Points, in no order, along strands that fork, close into loops and pass close to each other.
(in the rows, 100 means zero)
Two points are linked if the straight distance between their rows is under 126. Some points are linked to none.
bes: [87 128 134 64 62 88 90 144 90 151 118 89 112 108 102 38 106 85 98 100 62 115 127 109 116 111 114 122 109 84 110 105 93 61 94 84 148 102 124 117 142 112 63 101 118 106 112 102 93 115 92 117 77 70 97 72 132 116 51 86 100 112 86 97 83 124]
Sado: [115 70 57 127 112 121 115 94 94 53 95 115 126 89 86 130 72 122 120 95 112 96 57 97 112 119 94 82 115 101 65 99 120 117 85 120 74 106 63 100 41 90 124 122 84 119 92 93 115 77 97 96 86 123 84 138 97 81 99 108 99 64 107 105 94 103]
kun: [121 118 68 128 77 118 95 92 101 56 111 124 98 79 91 83 76 123 131 88 107 123 82 136 96 111 110 119 80 98 85 100 88 108 122 109 54 120 83 59 78 84 103 111 103 106 97 121 112 80 65 81 130 142 94 112 127 89 96 94 102 101 122 107 81 114]
fom: [137 125 60 134 132 126 118 98 119 31 120 95 77 100 100 112 89 122 123 76 90 113 56 138 93 131 89 87 104 113 114 109 103 118 97 102 75 78 86 75 104 123 90 114 120 62 113 131 82 68 69 76 134 122 114 104 80 75 110 111 89 87 146 110 96 75]
vakuf: [91 52 61 117 133 118 116 106 84 80 110 122 108 102 78 125 85 136 124 89 94 109 71 73 99 114 100 71 115 111 76 102 133 102 59 105 88 100 78 109 49 92 108 115 93 106 100 98 90 77 89 85 83 123 71 141 64 80 121 107 90 71 124 100 94 104]
lepa: [123 115 141 99 92 124 93 125 55 125 126 101 124 109 116 121 79 99 81 94 89 90 90 93 103 128 77 103 122 58 63 101 108 97 95 98 117 103 90 106 122 97 88 137 97 97 71 67 107 103 111 86 53 69 139 63 118 78 91 85 92 125 82 101 118 114]
suzu: [75 79 79 94 70 110 113 82 135 111 86 142 84 106 113 41 88 112 122 88 114 114 111 95 86 102 111 109 73 133 99 95 77 90 158 101 72 142 103 63 80 61 84 55 92 95 130 141 109 85 66 102 154 133 64 112 106 112 126 92 96 103 131 92 76 112]
ligi: [53 102 136 75 87 87 114 78 94 129 107 65 90 99 72 85 111 100 73 110 79 85 128 82 120 92 117 116 99 127 122 86 90 86 104 84 108 97 110 108 116 131 98 47 109 69 108 118 50 102 112 124 121 71 94 87 58 109 108 101 123 90 97 118 109 77]
lenol: [111 121 134 45 73 51 78 97 131 144 61 53 127 110 98 94 137 48 50 132 104 107 135 99 97 53 120 124 159 83 116 90 61 97 106 79 122 110 135 143 100 94 106 88 121 107 122 113 85 115 115 147 94 88 85 137 90 148 75 98 104 105 70 91 90 93]
nog: [91 153 127 81 90 70 85 156 107 139 131 89 92 109 105 65 136 88 99 90 57 126 119 127 101 105 119 106 89 95 106 113 103 64 87 77 156 92 137 112 149 109 61 115 115 98 120 108 106 136 92 94 91 73 91 75 124 107 59 92 94 116 104 97 80 110]
Sono: [97 92 137 98 97 116 87 124 58 121 130 121 115 105 104 91 92 106 93 77 81 110 102 91 103 125 92 100 109 87 58 110 118 80 90 83 123 100 95 95 121 99 66 139 103 94 85 82 98 105 98 87 58 66 124 61 117 66 101 85 104 111 93 100 100 123]
sufef: [76 100 113 85 85 113 104 52 104 88 77 43 94 111 98 102 88 79 75 117 95 49 93 82 106 84 112 109 104 106 130 82 70 120 103 116 71 93 91 100 107 107 125 43 114 89 116 121 50 68 127 130 129 70 119 100 104 128 98 89 94 113 85 102 115 77]
bipu: [73 47 102 105 118 131 92 48 71 98 114 107 67 86 112 73 44 100 101 128 106 65 63 112 83 142 54 93 121 107 91 112 98 118 80 122 74 81 85 88 95 86 92 101 79 76 77 88 107 63 70 94 92 83 129 86 82 71 105 84 81 90 98 95 98 148]
katu: [139 121 98 132 138 137 128 116 114 58 126 105 97 123 94 144 101 136 104 82 84 88 56 105 119 132 84 79 125 99 80 123 148 109 80 107 111 56 98 97 120 148 92 116 99 52 108 103 78 97 111 66 98 117 123 96 63 68 109 116 93 83 135 96 119 70]
loke: [125 162 115 56 62 69 92 129 101 115 107 63 123 115 79 95 162 75 88 114 84 117 115 113 117 84 110 112 143 65 127 107 100 88 70 110 121 95 133 128 130 97 104 106 116 112 115 112 79 111 122 129 88 63 117 117 101 126 47 121 88 102 96 93 88 103]
zeso: [106 137 78 120 110 126 88 61 108 62 111 81 76 58 132 80 79 90 99 108 92 84 90 141 83 120 83 111 83 68 145 103 75 106 99 101 68 59 97 49 124 100 121 94 104 83 107 118 102 92 51 84 134 119 114 88 120 108 103 101 96 137 141 71 90 120]
suzot: [114 169 116 71 55 91 86 119 86 91 128 56 114 115 100 106 151 83 90 125 82 87 109 90 115 90 111 116 130 63 135 109 104 81 83 100 119 77 128 118 129 119 115 95 120 100 119 105 74 102 134 123 99 69 124 101 92 112 46 111 103 101 106 102 118 79]
fosis: [66 73 129 84 91 109 104 76 87 123 102 93 87 97 98 75 90 102 80 107 96 76 125 68 111 103 102 110 95 134 107 80 94 98 110 85 99 99 95 90 98 107 95 64 105 84 96 94 74 92 111 118 118 78 104 76 94 127 127 91 120 110 94 112 110 78]
sibif: [70 113 105 89 130 72 108 127 109 135 115 88 88 110 81 115 136 107 85 107 88 101 120 90 128 95 102 78 87 128 116 101 125 85 82 98 133 86 125 121 118 115 97 89 102 96 103 88 83 132 120 98 102 107 99 105 64 105 114 116 99 104 104 96 102 94]
Kan: [146 141 100 84 59 84 113 142 93 114 79 83 164 113 71 141 119 73 86 90 122 119 113 119 110 65 97 112 144 51 95 103 92 104 110 137 95 134 87 140 122 106 91 125 100 112 98 94 93 95 122 107 40 73 131 107 112 116 53 110 95 87 79 131 91 113]
Ses: [74 115 152 69 79 99 84 68 78 125 130 65 98 85 91 89 114 96 61 120 67 92 135 72 120 82 122 132 97 118 121 82 70 89 99 84 134 97 113 97 110 121 115 56 104 82 108 114 70 128 112 147 143 68 84 84 50 101 105 99 140 91 103 119 114 50]
Toves: [140 124 92 92 101 50 81 139 115 114 84 109 124 107 100 132 123 80 84 108 119 118 129 100 99 50 103 101 105 41 95 82 88 93 97 121 147 113 108 128 109 98 111 154 104 141 71 78 136 111 118 95 47 91 107 100 125 118 70 124 81 96 81 101 94 105]
zipa: [113 90 55 134 110 135 133 101 103 45 122 107 95 107 79 120 81 117 133 79 94 117 44 124 110 132 106 87 111 117 90 93 93 129 88 117 59 101 74 101 65 111 98 107 120 78 115 123 82 52 75 89 136 129 95 125 74 71 100 108 81 59 134 117 84 89]
rimus: [94 61 107 88 133 139 97 28 103 95 96 98 76 69 119 114 81 90 83 122 102 63 88 100 105 127 83 94 90 109 100 95 100 134 100 100 69 80 96 81 75 96 126 67 63 84 85 90 96 104 103 90 152 133 111 93 95 119 141 92 117 113 103 90 101 60]
pez: [116 170 95 93 72 105 88 123 88 60 132 48 98 110 115 95 138 101 100 104 85 91 97 96 113 97 118 102 104 78 140 96 87 86 88 95 110 58 116 93 129 130 109 106 121 93 118 112 82 101 135 106 104 72 122 100 104 112 51 112 87 109 134 110 119 69]
Sove: [64 100 107 108 136 66 83 142 120 128 88 140 66 108 112 83 125 120 124 83 85 139 112 106 75 120 121 80 95 133 91 129 133 79 78 66 143 115 120 120 101 99 64 101 83 94 112 89 94 135 73 69 125 121 62 95 87 79 132 98 99 124 98 95 86 114]
Difol: [75 77 110 111 87 70 110 151 106 121 110 135 92 112 106 63 88 111 116 73 100 153 109 120 108 113 122 101 110 113 65 106 112 82 95 70 131 140 107 113 102 83 46 123 92 124 90 104 118 115 60 94 73 96 60 102 106 73 88 105 81 89 95 110 67 148]
bar: [96 79 83 97 72 109 99 52 119 100 64 118 109 86 121 74 87 62 99 94 127 82 111 86 91 64 100 129 75 88 108 89 59 119 143 105 61 129 97 77 101 77 123 59 85 128 109 105 137 101 115 118 104 109 108 103 146 134 115 81 97 107 72 85 93 85]
Fuzat: [142 91 65 140 97 118 129 106 108 50 79 107 134 79 96 149 64 100 113 92 124 89 61 128 115 116 81 87 105 77 57 115 104 132 97 133 64 103 69 101 57 102 113 127 79 121 84 84 133 73 114 88 79 123 101 114 116 89 94 109 100 68 92 120 106 101]
kozi: [116 178 122 72 85 68 97 148 111 131 130 77 118 122 80 72 161 77 86 92 74 141 105 139 126 98 119 104 116 97 115 114 101 85 76 102 137 95 126 130 158 107 69 105 105 98 116 123 91 125 110 100 78 70 98 105 109 115 54 111 68 101 108 100 80 105]
zoza: [53 72 121 96 98 98 106 140 89 135 108 125 68 112 95 50 104 113 132 77 78 129 120 110 82 123 97 112 102 133 112 106 118 66 96 61 138 102 114 97 115 112 43 97 111 70 111 98 82 117 65 102 99 83 85 68 88 76 112 82 111 98 99 102 88 131]
kivob: [98 82 52 113 70 120 107 62 119 65 61 110 102 87 97 104 81 78 94 89 117 79 78 128 109 82 91 114 83 79 114 90 66 120 119 140 35 111 79 84 79 83 127 82 106 121 109 113 137 82 104 136 99 105 114 124 146 100 85 96 79 64 69 90 125 104]
ridel: [75 55 79 107 68 86 117 90 132 104 52 137 115 110 113 86 95 83 102 85 145 90 111 104 90 81 109 113 82 123 85 93 86 92 152 113 64 122 91 99 74 64 116 76 93 125 117 105 154 88 88 125 101 109 70 154 129 116 102 98 91 56 81 91 108 124]
dibu: [97 90 90 92 79 105 103 57 125 90 87 111 104 89 127 72 110 79 88 102 117 90 127 89 91 66 123 122 59 98 115 80 55 101 135 93 68 115 116 59 100 64 131 58 90 117 122 127 122 104 121 106 134 110 96 106 139 154 124 107 101 106 110 83 73 61]
putu: [116 74 65 113 139 123 118 83 107 68 94 91 85 98 94 136 85 114 114 111 99 71 74 79 125 114 81 67 102 94 108 107 127 123 82 114 93 73 72 88 70 97 129 106 97 89 86 88 96 82 118 88 111 124 105 111 105 103 115 107 90 94 108 81 110 83]
popaf: [152 145 147 87 103 133 76 68 66 99 119 54 102 80 143 146 108 58 87 150 102 35 74 88 83 123 92 100 73 57 111 112 85 118 101 106 136 53 120 120 118 134 123 80 85 98 97 85 127 126 120 106 143 96 96 66 73 104 105 68 115 114 117 97 147 75]
negi: [82 59 95 106 88 97 109 96 68 102 103 137 123 84 99 85 67 136 117 90 123 103 81 80 96 101 91 101 126 104 44 104 119 90 93 90 82 130 72 106 52 81 90 137 69 142 78 86 138 85 83 101 35 75 89 96 97 67 93 99 99 92 74 122 91 135]
Zeg: [99 104 129 102 134 106 85 107 86 118 129 110 89 82 112 121 138 119 106 109 90 99 119 81 90 111 111 89 65 140 105 91 120 95 103 77 148 79 122 107 113 124 106 94 81 89 109 71 116 137 114 90 129 107 86 83 61 90 140 103 139 121 110 114 99 66]
lupon: [97 102 134 69 106 76 88 110 70 173 96 90 128 111 99 122 98 77 78 136 106 89 132 61 91 84 102 103 99 92 96 87 102 92 104 95 137 107 119 133 95 98 95 106 106 127 76 62 98 126 133 101 77 88 103 77 87 126 111 90 123 118 70 95 115 89]
fufar: [55 77 119 102 108 62 96 149 115 134 95 143 77 119 115 56 94 118 131 79 96 145 113 105 83 119 125 82 112 125 75 118 127 78 81 59 135 132 113 114 95 74 47 114 86 106 98 97 108 126 62 88 101 117 46 96 105 73 109 95 90 112 97 101 82 135]
lapug: [69 109 97 65 138 55 111 106 134 139 94 70 91 120 65 142 149 93 67 110 101 117 120 104 119 71 104 71 93 139 127 105 117 102 90 113 106 86 140 140 106 123 115 74 97 98 90 115 61 132 129 95 96 119 81 132 42 122 106 131 87 98 104 97 115 89]
dok: [61 76 124 86 112 91 96 103 64 156 122 117 120 121 67 116 97 119 95 106 75 91 115 76 110 107 78 80 105 100 70 118 143 77 80 103 116 92 104 97 94 97 88 120 104 94 76 81 72 118 112 79 63 78 115 85 63 75 103 101 114 101 80 101 132 137]
bobul: [124 119 98 119 137 120 111 119 107 74 127 110 82 119 102 140 122 148 120 85 78 85 78 86 108 129 85 70 92 99 110 114 151 92 82 103 127 41 104 95 113 141 110 113 93 63 115 85 99 126 116 75 109 116 113 96 52 74 111 115 114 96 118 94 120 76]
mip: [71 102 100 83 111 68 104 133 99 143 110 93 98 123 65 106 124 107 98 104 93 119 126 100 124 93 95 78 104 109 106 112 128 80 72 115 121 103 112 126 113 94 85 106 115 100 92 95 71 117 106 97 71 91 92 111 83 100 96 121 85 96 103 91 108 124]
Gilek: [58 86 100 67 138 55 108 82 126 146 94 81 104 133 42 142 126 100 81 125 86 113 130 98 124 85 94 67 97 155 117 114 109 111 84 124 90 91 130 136 97 126 123 64 103 87 83 129 36 136 116 87 95 128 76 135 16 106 113 142 102 82 96 110 128 96]
tese: [121 106 82 122 81 98 84 112 107 76 108 134 83 98 104 67 97 131 142 89 103 124 99 108 92 100 111 107 70 110 85 102 102 89 107 98 86 126 95 78 86 65 104 113 111 111 101 105 118 81 68 77 130 135 79 115 128 88 100 99 98 102 118 103 72 112]
goze: [99 98 86 107 111 121 95 92 93 76 109 99 75 91 109 71 87 111 108 94 90 92 91 100 94 121 91 101 84 105 116 100 92 102 105 85 91 82 83 72 108 105 97 107 118 86 104 104 95 78 75 101 128 96 111 75 130 93 113 91 93 118 117 97 95 111]
vivov: [101 123 83 108 106 123 92 73 113 76 107 88 73 69 125 81 101 102 107 112 80 79 97 102 78 115 104 93 60 115 135 105 86 99 111 77 78 75 102 63 105 104 115 87 103 81 118 118 89 102 73 83 153 120 114 88 117 120 118 87 124 147 127 96 95 96]
mig: [73 73 59 104 65 112 113 78 120 88 74 134 100 97 104 72 88 105 117 84 114 94 96 101 101 94 107 117 70 116 98 95 76 95 149 111 48 127 82 69 82 64 117 60 97 116 120 130 124 80 76 114 130 131 79 123 129 111 115 97 91 82 98 88 92 121]
rapa: [151 127 101 117 107 114 117 125 97 69 124 99 124 111 104 140 103 119 103 86 108 94 90 96 128 106 90 85 112 70 87 108 119 112 92 109 116 90 79 101 112 112 91 127 101 97 92 86 105 91 128 77 69 97 125 85 110 93 100 112 93 104 116 97 114 88]
nido: [91 84 129 96 107 105 102 30 99 99 77 48 94 115 98 113 62 67 53 132 106 44 88 86 96 91 91 119 113 101 121 66 76 142 101 130 70 115 89 102 82 99 137 40 99 80 102 102 68 91 135 124 120 87 115 99 83 115 113 100 110 104 69 84 126 52]
litor: [101 64 75 99 112 125 98 43 107 87 76 109 92 75 118 117 73 76 110 106 124 75 78 94 94 91 80 95 93 75 104 101 94 137 120 112 60 109 87 87 73 65 124 85 67 118 79 82 129 102 113 90 116 147 120 103 139 118 118 83 111 117 79 84 99 90]
vefiv: [93 64 99 98 64 77 95 91 107 124 57 114 113 96 122 71 83 84 98 97 142 95 112 71 98 56 108 110 92 92 108 83 77 102 132 106 90 140 86 106 92 78 106 100 103 130 91 85 142 96 105 134 59 75 100 108 142 119 83 71 97 94 47 99 103 116]
giv: [97 142 120 101 95 105 81 109 80 89 120 83 82 81 124 85 120 105 106 94 57 85 102 93 58 102 112 105 60 120 137 107 85 68 115 64 131 61 112 86 137 134 92 105 115 69 133 108 87 133 81 109 131 78 98 49 94 90 102 82 133 127 122 111 104 92]
fovup: [55 56 126 101 119 102 89 130 72 138 111 140 92 109 82 83 107 132 132 82 68 122 109 94 74 131 91 96 102 130 75 126 141 63 86 69 138 95 110 102 105 106 57 120 95 73 108 82 83 129 73 85 91 88 88 78 66 64 123 79 119 101 101 99 106 130]
Mebe: [93 123 127 39 95 52 90 104 135 141 63 55 116 118 68 100 144 53 61 113 98 119 136 106 108 48 113 97 137 91 126 108 87 100 101 97 102 96 128 150 112 95 107 79 113 102 109 119 79 113 103 132 85 90 87 147 79 149 71 112 84 100 86 95 99 110]
dom: [81 54 92 90 88 119 80 59 88 94 91 144 90 85 104 50 73 118 134 102 118 108 88 64 75 121 88 98 100 121 70 115 109 93 118 88 79 117 87 79 72 61 88 101 58 115 90 93 124 91 63 85 127 132 94 98 115 88 120 74 111 126 108 101 83 124]
lisas: [124 126 96 117 74 116 103 114 85 79 88 76 123 106 97 119 87 86 89 88 123 99 98 120 121 88 96 118 120 63 94 98 74 125 98 137 83 117 57 106 105 114 93 106 107 109 84 100 100 67 124 127 57 68 126 90 128 96 68 95 89 95 74 124 99 102]
guf: [167 116 86 135 127 134 134 105 115 56 110 111 119 109 104 150 76 125 111 87 106 93 55 104 117 121 81 78 122 78 70 134 120 134 85 104 104 71 77 100 99 119 98 131 86 83 93 91 98 78 112 66 89 133 112 96 97 92 107 113 90 84 137 99 106 91]
maz: [82 93 124 101 106 104 96 131 81 105 110 121 72 105 109 60 99 117 131 65 58 129 101 124 57 127 92 127 94 116 127 109 100 59 116 59 112 96 108 74 128 121 41 126 132 64 107 123 79 113 61 104 107 70 103 51 102 65 97 92 120 114 108 102 92 113]
gilo: [94 119 105 54 103 46 96 118 113 157 91 75 117 123 66 103 133 77 68 102 98 128 132 108 120 69 96 86 112 90 112 120 100 90 80 110 118 105 118 146 112 85 91 110 121 114 83 103 80 114 100 118 56 78 92 112 99 128 70 113 84 91 83 91 105 131]
poris: [82 82 115 81 89 69 97 106 100 147 74 93 106 106 106 81 101 83 85 105 126 95 133 76 101 59 109 112 111 99 112 84 83 94 114 88 116 121 102 116 104 86 95 82 113 119 96 92 100 96 114 123 66 83 95 107 117 133 92 91 100 96 75 94 95 108]
Los: [110 101 107 114 142 118 93 107 95 96 118 114 72 98 107 129 129 135 122 96 77 87 95 73 83 120 96 73 68 121 104 110 138 96 98 84 133 61 113 98 111 121 118 106 85 70 116 73 102 124 107 80 130 126 101 95 67 91 130 106 136 117 116 98 110 76]
Dira: [119 128 86 136 115 135 72 67 106 74 114 101 89 57 118 85 57 100 103 103 109 111 82 159 74 133 67 130 93 63 114 113 76 126 112 117 60 79 105 52 126 91 106 113 91 79 87 114 114 89 35 72 112 141 122 85 108 79 101 102 98 125 131 70 72 141]
Pugo: [75 124 123 105 147 63 85 127 125 137 97 131 74 97 120 108 142 117 99 91 85 139 121 98 78 110 133 79 77 152 94 117 123 92 83 66 146 110 134 121 106 110 85 102 63 101 114 75 99 152 98 76 140 133 57 89 69 82 141 113 115 132 96 110 96 80]
fal: [116 111 51 121 138 134 119 78 122 51 114 87 57 87 108 111 86 118 119 102 88 83 64 125 107 126 85 78 102 103 124 111 112 115 92 110 75 57 87 72 88 115 129 92 105 66 109 128 87 73 77 79 154 130 109 105 103 89 110 112 91 100 143 88 108 81]
sil: [81 101 96 89 82 112 105 75 103 80 73 49 91 120 96 101 91 83 87 100 104 65 96 88 116 73 102 112 111 81 137 82 75 120 108 136 61 99 78 101 106 92 123 53 126 89 108 123 67 57 112 144 109 64 118 116 115 110 71 92 71 89 77 98 113 105]
lozo: [106 89 66 114 85 123 97 60 119 70 76 117 98 73 102 108 68 92 105 99 123 86 80 129 103 85 86 109 81 64 95 109 84 127 115 126 48 109 82 78 73 75 137 98 76 129 88 96 148 87 100 105 107 135 111 120 154 92 86 88 99 86 67 87 111 106]
Nubog: [96 46 107 94 124 115 106 47 95 100 99 110 91 80 96 114 95 104 79 115 110 77 103 73 104 108 95 85 88 134 95 75 113 127 102 103 81 99 95 82 63 83 127 85 75 94 81 83 100 110 123 99 128 109 95 104 87 125 146 111 124 111 99 84 108 36]
mapag: [119 124 115 56 84 46 69 102 110 139 65 65 125 111 112 111 121 48 73 135 112 94 128 77 87 49 121 123 136 67 122 78 72 88 106 93 141 119 128 144 95 103 116 104 120 124 114 88 96 109 132 125 74 91 104 118 101 142 78 95 109 113 66 95 95 99]
gim: [85 84 108 107 110 132 84 58 82 87 106 96 67 83 121 70 63 99 82 116 97 73 87 123 84 140 57 104 99 101 118 102 79 111 92 114 83 73 94 79 116 106 94 96 104 74 88 97 101 67 69 96 118 79 126 68 104 82 108 86 77 114 104 96 98 141]
tem: [115 131 76 107 90 105 105 82 112 48 99 46 88 100 113 106 124 83 106 107 113 69 94 96 115 69 118 87 89 88 152 86 75 110 100 109 81 63 102 83 111 101 129 66 113 108 128 123 86 85 136 118 123 102 112 127 116 143 78 104 88 96 121 95 111 66]
Pobo: [113 115 65 131 100 124 96 76 104 48 102 111 93 72 107 86 56 102 103 85 97 119 64 151 91 132 80 123 93 86 97 104 73 119 109 119 52 106 86 57 96 98 99 108 107 86 94 121 102 69 51 91 130 127 112 94 119 71 103 90 88 103 122 100 82 132]
Gipe: [91 60 87 105 55 98 104 77 128 113 41 136 121 101 119 72 82 68 99 92 151 85 115 94 85 55 100 120 74 100 94 90 75 98 144 115 66 141 95 84 92 72 118 84 82 139 114 91 169 96 94 125 85 97 91 118 142 133 91 81 99 73 49 90 112 105]
vupo: [99 116 92 111 95 103 116 145 101 101 120 108 82 112 85 90 123 104 119 80 88 147 107 138 118 108 119 103 108 109 96 99 102 85 97 91 115 116 103 110 130 108 55 104 122 90 105 117 100 103 82 93 81 80 96 98 107 89 92 103 76 85 120 108 64 113]
Panu: [82 64 107 92 122 133 109 25 111 101 90 82 74 94 105 103 58 69 66 127 110 38 79 108 95 104 77 103 98 107 116 83 82 144 96 132 61 94 86 90 85 86 121 57 82 83 93 92 82 87 120 100 122 113 124 88 97 113 127 85 87 100 81 80 104 85]
Tepu: [44 50 122 99 115 100 99 107 68 134 126 115 109 119 61 90 85 123 113 89 69 109 94 87 85 129 83 94 127 116 62 112 147 73 74 84 114 91 95 95 93 110 53 117 102 70 88 103 71 108 73 84 73 72 111 80 54 48 108 95 113 89 93 105 128 136]
kig: [117 94 85 137 117 126 113 141 90 59 113 113 120 108 93 113 94 121 125 70 95 121 65 118 86 129 96 100 121 102 55 117 115 105 95 86 92 119 86 95 98 113 73 126 103 84 109 99 91 71 84 74 84 107 111 97 91 64 115 96 93 91 122 123 85 116]
Sezup: [82 82 110 86 141 63 110 91 121 123 88 86 89 112 90 141 127 107 47 102 111 107 133 91 120 69 107 82 96 145 116 66 106 108 97 106 108 90 130 111 85 109 129 75 96 103 91 101 74 124 146 104 102 105 65 132 44 124 131 139 109 90 111 85 112 42]
pefif: [104 113 81 108 84 109 109 93 118 72 95 73 92 86 122 88 120 83 101 106 109 78 111 84 96 71 125 93 74 104 131 85 67 99 117 90 74 91 107 78 110 94 120 63 116 113 131 126 99 93 119 112 129 104 100 115 132 145 100 101 92 116 126 99 89 79]
rute: [139 127 98 85 106 57 76 128 99 117 96 90 121 100 125 128 117 69 87 138 114 88 126 66 80 60 108 96 102 55 111 78 97 88 99 103 157 87 125 137 104 103 115 134 106 139 86 70 126 115 143 91 70 105 104 83 125 135 89 104 101 117 82 85 107 87]
rimep: [72 99 131 70 72 83 97 129 81 159 103 98 106 97 100 64 96 89 95 104 98 105 141 80 114 96 104 115 110 91 109 105 98 77 101 83 143 105 106 118 121 91 69 100 118 114 95 89 88 111 106 115 63 77 100 79 119 113 76 79 106 108 76 101 85 123]
fuv: [95 120 142 105 136 91 82 107 109 126 121 122 69 84 133 102 146 122 89 99 81 135 127 94 88 104 126 99 56 154 104 92 103 92 95 70 161 93 132 104 110 114 102 95 59 94 120 86 125 171 97 98 152 107 62 78 62 74 144 105 145 126 113 114 88 61]
kese: [54 64 98 82 107 82 98 115 82 144 101 100 110 119 62 104 95 110 107 101 101 102 120 77 124 83 96 85 109 117 91 113 124 84 85 105 101 113 92 112 86 89 88 103 109 101 74 95 65 100 104 96 51 82 96 111 70 85 104 117 91 79 85 97 108 136]
Gev: [117 101 91 111 90 49 93 140 116 102 60 116 115 93 103 118 107 91 89 89 134 133 123 128 106 54 107 105 90 75 81 79 89 93 110 112 112 128 92 131 94 92 101 146 101 148 70 80 159 106 105 114 53 88 83 127 134 111 68 125 79 76 73 122 88 119]
setig: [94 75 124 105 97 119 86 123 65 102 112 132 94 108 114 67 79 129 116 68 75 128 85 107 68 134 78 121 110 105 71 116 114 72 109 62 122 99 99 79 121 100 49 142 105 82 91 95 97 104 70 86 85 75 118 54 109 60 114 86 114 128 98 102 96 128]
Bek: [88 61 92 107 83 89 112 124 80 104 106 129 114 101 93 82 86 123 117 85 113 128 106 97 110 102 102 106 109 108 66 99 106 86 95 86 107 133 81 103 86 83 68 122 91 126 86 95 123 92 80 98 52 84 80 106 110 76 96 100 87 82 88 118 82 137]
zop: [151 158 97 140 51 99 98 133 112 71 107 111 105 87 98 78 96 105 134 87 117 136 120 135 97 93 124 126 58 95 84 97 71 107 119 76 91 132 102 83 139 96 96 132 117 126 97 117 133 93 80 75 111 105 86 92 145 104 75 103 97 116 107 127 68 108]
Bezef: [150 101 85 138 64 72 103 138 112 74 71 126 126 84 98 126 90 98 113 97 146 129 110 125 93 76 91 109 82 84 51 88 92 104 108 121 92 127 84 117 81 95 117 144 84 149 75 70 158 100 111 89 66 103 97 119 136 111 74 129 99 79 77 116 88 107]
fodes: [110 97 107 116 121 118 112 146 90 85 129 125 118 122 84 124 102 121 103 73 76 115 80 109 98 131 93 82 127 98 55 117 142 87 83 97 113 101 101 96 131 120 70 132 102 68 108 99 81 100 103 66 70 92 131 88 70 63 119 94 95 101 115 107 101 113]
dip: [77 58 78 109 135 111 105 105 96 91 106 113 91 102 86 118 93 123 119 99 96 88 88 69 105 118 90 68 105 119 89 104 139 93 80 96 103 95 85 103 75 99 108 108 98 90 96 81 81 79 110 95 101 107 93 115 74 87 124 107 97 99 115 93 105 102]
kugaz: [153 105 64 139 70 103 114 124 115 49 82 122 136 79 86 131 82 110 124 99 138 113 91 124 100 108 98 106 86 89 54 108 101 109 111 121 66 120 79 100 75 94 123 129 86 137 87 83 149 92 109 81 86 132 97 128 143 97 76 114 110 78 88 117 94 105]
Romin: [110 87 72 136 101 122 127 114 80 62 119 116 119 97 84 106 74 109 125 68 100 128 37 118 81 137 103 97 124 117 60 101 101 117 99 94 65 112 72 102 64 115 78 118 103 93 121 110 98 50 70 81 108 135 97 121 73 62 103 89 95 71 126 133 74 119]
ruku: [146 141 112 64 99 53 63 111 96 137 75 73 136 113 119 135 126 42 61 164 115 92 123 76 63 55 119 109 122 55 113 69 86 84 111 95 160 105 148 145 86 113 116 116 102 138 85 76 106 136 142 105 78 107 90 96 79 135 104 94 125 114 76 89 114 71]
lod: [142 121 103 121 120 103 126 143 103 92 124 118 125 127 91 145 118 128 104 84 99 114 99 98 124 111 94 63 119 82 74 113 145 99 78 106 123 100 109 105 126 115 85 138 97 93 97 80 98 122 128 63 62 105 113 103 77 84 104 109 89 99 126 87 101 92]
tik: [80 102 167 72 83 96 84 48 54 138 110 66 106 93 98 101 89 83 64 136 80 70 122 64 106 95 108 136 109 101 109 74 81 111 100 95 115 110 103 112 90 115 117 58 112 93 81 94 76 119 114 143 131 70 92 65 73 97 113 86 134 95 77 113 127 47]
met: [108 94 72 122 115 110 93 110 108 68 111 121 64 96 109 75 106 129 137 95 90 120 98 102 87 116 105 93 84 122 108 107 109 86 98 83 92 98 94 80 94 93 96 105 118 82 112 115 92 81 71 90 123 109 98 105 112 83 120 97 102 115 121 101 88 103]
rez: [118 140 83 103 93 120 105 88 100 49 113 40 78 98 112 106 104 102 89 111 99 67 89 104 120 96 103 89 101 78 143 93 85 112 83 112 87 63 89 84 114 121 121 82 116 85 108 123 80 74 117 112 116 85 121 101 111 109 62 110 75 106 127 96 118 71]
vabul: [117 98 49 112 117 127 117 72 126 51 106 90 79 91 101 111 89 100 116 109 104 76 72 110 123 104 92 80 88 90 125 102 101 121 85 116 72 75 81 77 83 93 135 90 101 92 101 115 100 74 105 97 131 135 107 120 119 102 101 112 93 88 128 84 108 88]
diban: [92 69 148 80 89 103 88 43 71 142 88 88 110 94 114 92 82 79 60 122 109 74 117 65 99 97 105 124 107 112 109 66 84 116 121 97 89 116 88 97 84 95 102 73 109 105 82 85 96 115 128 133 110 75 103 67 100 130 120 81 121 104 68 86 121 49]
fuba: [86 56 97 99 95 102 96 79 64 94 102 149 108 84 102 64 72 131 127 90 115 110 67 64 75 115 91 98 116 105 45 118 130 96 94 90 86 122 79 95 61 65 96 131 52 139 81 86 141 88 64 86 80 110 83 106 104 67 99 82 111 109 94 110 89 132]
falen: [92 88 68 104 86 119 114 72 120 72 54 71 105 109 89 102 99 81 89 87 117 74 82 107 113 68 105 106 92 86 129 74 66 123 123 145 51 104 75 95 95 88 137 66 122 106 119 128 101 59 110 149 100 71 111 129 129 112 76 93 66 64 74 94 124 96]

A piece is two or more points that can be reached from each other along the links. Count, over all rows, the pieces, the separate loops (a circle has one, a figure eight two, a Y none), the forks (points with three links) and the tips (points with one).
pieces | 5
loops | 3
forks | 4
tips | 8

A fork is a point with three links, a tip a point with one. Leave the first point through the second and follow the links. Name the first fork or tip that comes.
bes / nog | Gipe
fom / fal | mip
Los / Zeg | dom
mip / kese | lepa

How many points has the smallest loop of links through each point below? Write - if it is on no loop.
nog | 15
tik | 5
kun | 8
falen | -
